Points on a hilly landscape, in no order, each with its height.
A ball rolls from a point to the lowest of its 6 nearest points, and stops where none of them is lower. Distance is the straight distance between rows; heights are no part of it.
q_430: [-27  12   4 -11  16  -3 -23  35]  h=6.92
q_848: [ -2  11   9   2  -7   2 -11  14]  h=2.11
q_574: [ 15 -10   5 -13 -16  -5   5 -54]  h=2.32
q_267: [ 25  -4   2  -4  -2  14  14 -30]  h=1.78
q_268: [19  5  3  3 -6 11  9  9]  h=4.66
q_686: [ 6 13 -6  4  8 12 38 23]  h=5.10
q_568: [  9  18  -2 -10   3   7  15  41]  h=3.80
q_440: [ 22   2  -4   5   8  16  27 -16]  h=2.17
q_837: [14 10  5  2 -7  7  5 19]  h=4.02
q_119: [ -9  33  -5 -20   7   2 -12  50]  h=4.28
q_28: [  2  26 -12  14   4  17  49 -16]  h=4.20
q_36: [-20  11   9  -2   3  -3 -17  24]  h=3.87
q_266: [15  8 -2  6  6 13 28 15]  h=4.52
q_773: [13 14  2 -4 -1  8 13 30]  h=3.64
q_91: [ 24  -7   4 -11  -7   8  12 -42]  h=1.94
q_242: [ -7  29   2 -14   2   2 -10  42]  h=3.65
q_92: [-17 -30  -7  11   8 -19 -19  -4]  h=4.14
q_915: [-13 -10  -1  11  -6  -6 -17 -20]  h=5.58
q_617: [13  5  5  4 -9  7  0  4]  h=4.63
q_168: [-27 -20  -1  -8  16 -13 -25  31]  h=4.15
q_318: [ 12   4   4   5 -12   6  -3  -6]  h=3.86
q_934: [15  9 -1  2  2 11 20 21]  h=1.73
q_263: [-19 -30  -6  -6  10 -20 -26  26]  h=3.99
q_885: [-14  19   9  -8   3  -2 -15  30]  h=4.22
q_733: [-20 -10   2   9   1  -8 -17  -1]  h=3.04
q_48: [11 10 -6  9  9 14 36  9]  h=5.51
q_644: [ -8  -9  -1   6 -10  -8 -13 -35]  h=3.96
q_795: [-24   0   8   2   6  -7 -18  20]  h=2.88
q_873: [ -8  -7   0   9  -9  -4 -14 -25]  h=5.16
q_897: [ 22  -2   2   2  -4  13  11 -15]  h=2.14
q_161: [-19  -1   8   7   2  -6 -17  11]  h=1.60
q_820: [ -7   3   6   8  -9  -2 -12  -4]  h=4.74
q_640: [  0  -7   0   0 -14  -9  -8 -44]  h=2.91
q_814: [ -3  23   6 -10  -1   0  -7  37]  h=3.33
q_774: [ 17  -3   2  -1 -13   9   1 -25]  h=2.12
q_227: [  4  17 -10  12   8  17  45  -3]  h=4.49
q_651: [ -7 -39 -14   7   5 -29 -23  -2]  h=4.79
q_930: [  2  -2   3   5 -13   1 -10 -22]  h=3.77
q_998: [ -2 -13  -1  -7 -12 -20  -4 -60]  h=3.40
q_484: [-29  -8   2  -9  19  -7 -23  33]  h=4.50
q_273: [ 25  -1   0   0   5  16  23 -25]  h=1.48
q_316: [20  3  0  6  1 13 21  4]  h=0.06
q_942: [ 10  17  -7  10  10  16  42 -19]  h=3.57
q_332: [  4  26  -6 -18   3   4   7  50]  h=3.89
q_709: [-15 -22  -7  12   1 -14 -16 -26]  h=5.54
q_545: [ 16  -7   2  -8 -15   1   2 -44]  h=2.15
q_278: [ 4 19  7 -6 -3  3 -2 31]  h=3.15
q_469: [-28  -9   5  -1  14  -8 -21  24]  h=3.48
q_474: [ 25  -5   3  -6   1  13  21 -35]  h=1.83
q_995: [-13 -37  -9   0   5 -26 -26  18]  h=4.03
q_531: [-12 -22 -10   8   2 -17 -15 -34]  h=5.21
q_349: [  7 -10   3 -11 -17 -12  -1 -54]  h=2.67
q_740: [-22 -23  -2   8   7 -15 -20   7]  h=3.76

Where does a ball stop that starts at each point below?
q_837 => q_316
q_568 => q_316
q_28 => q_316
q_915 => q_161
q_263 => q_161
q_168 => q_161
q_773 => q_316
q_430 => q_161

Write out the way that a ball takes from each point below.
q_227 => q_440, q_316
q_484 => q_795, q_161
q_92 => q_733, q_161
q_709 => q_733, q_161
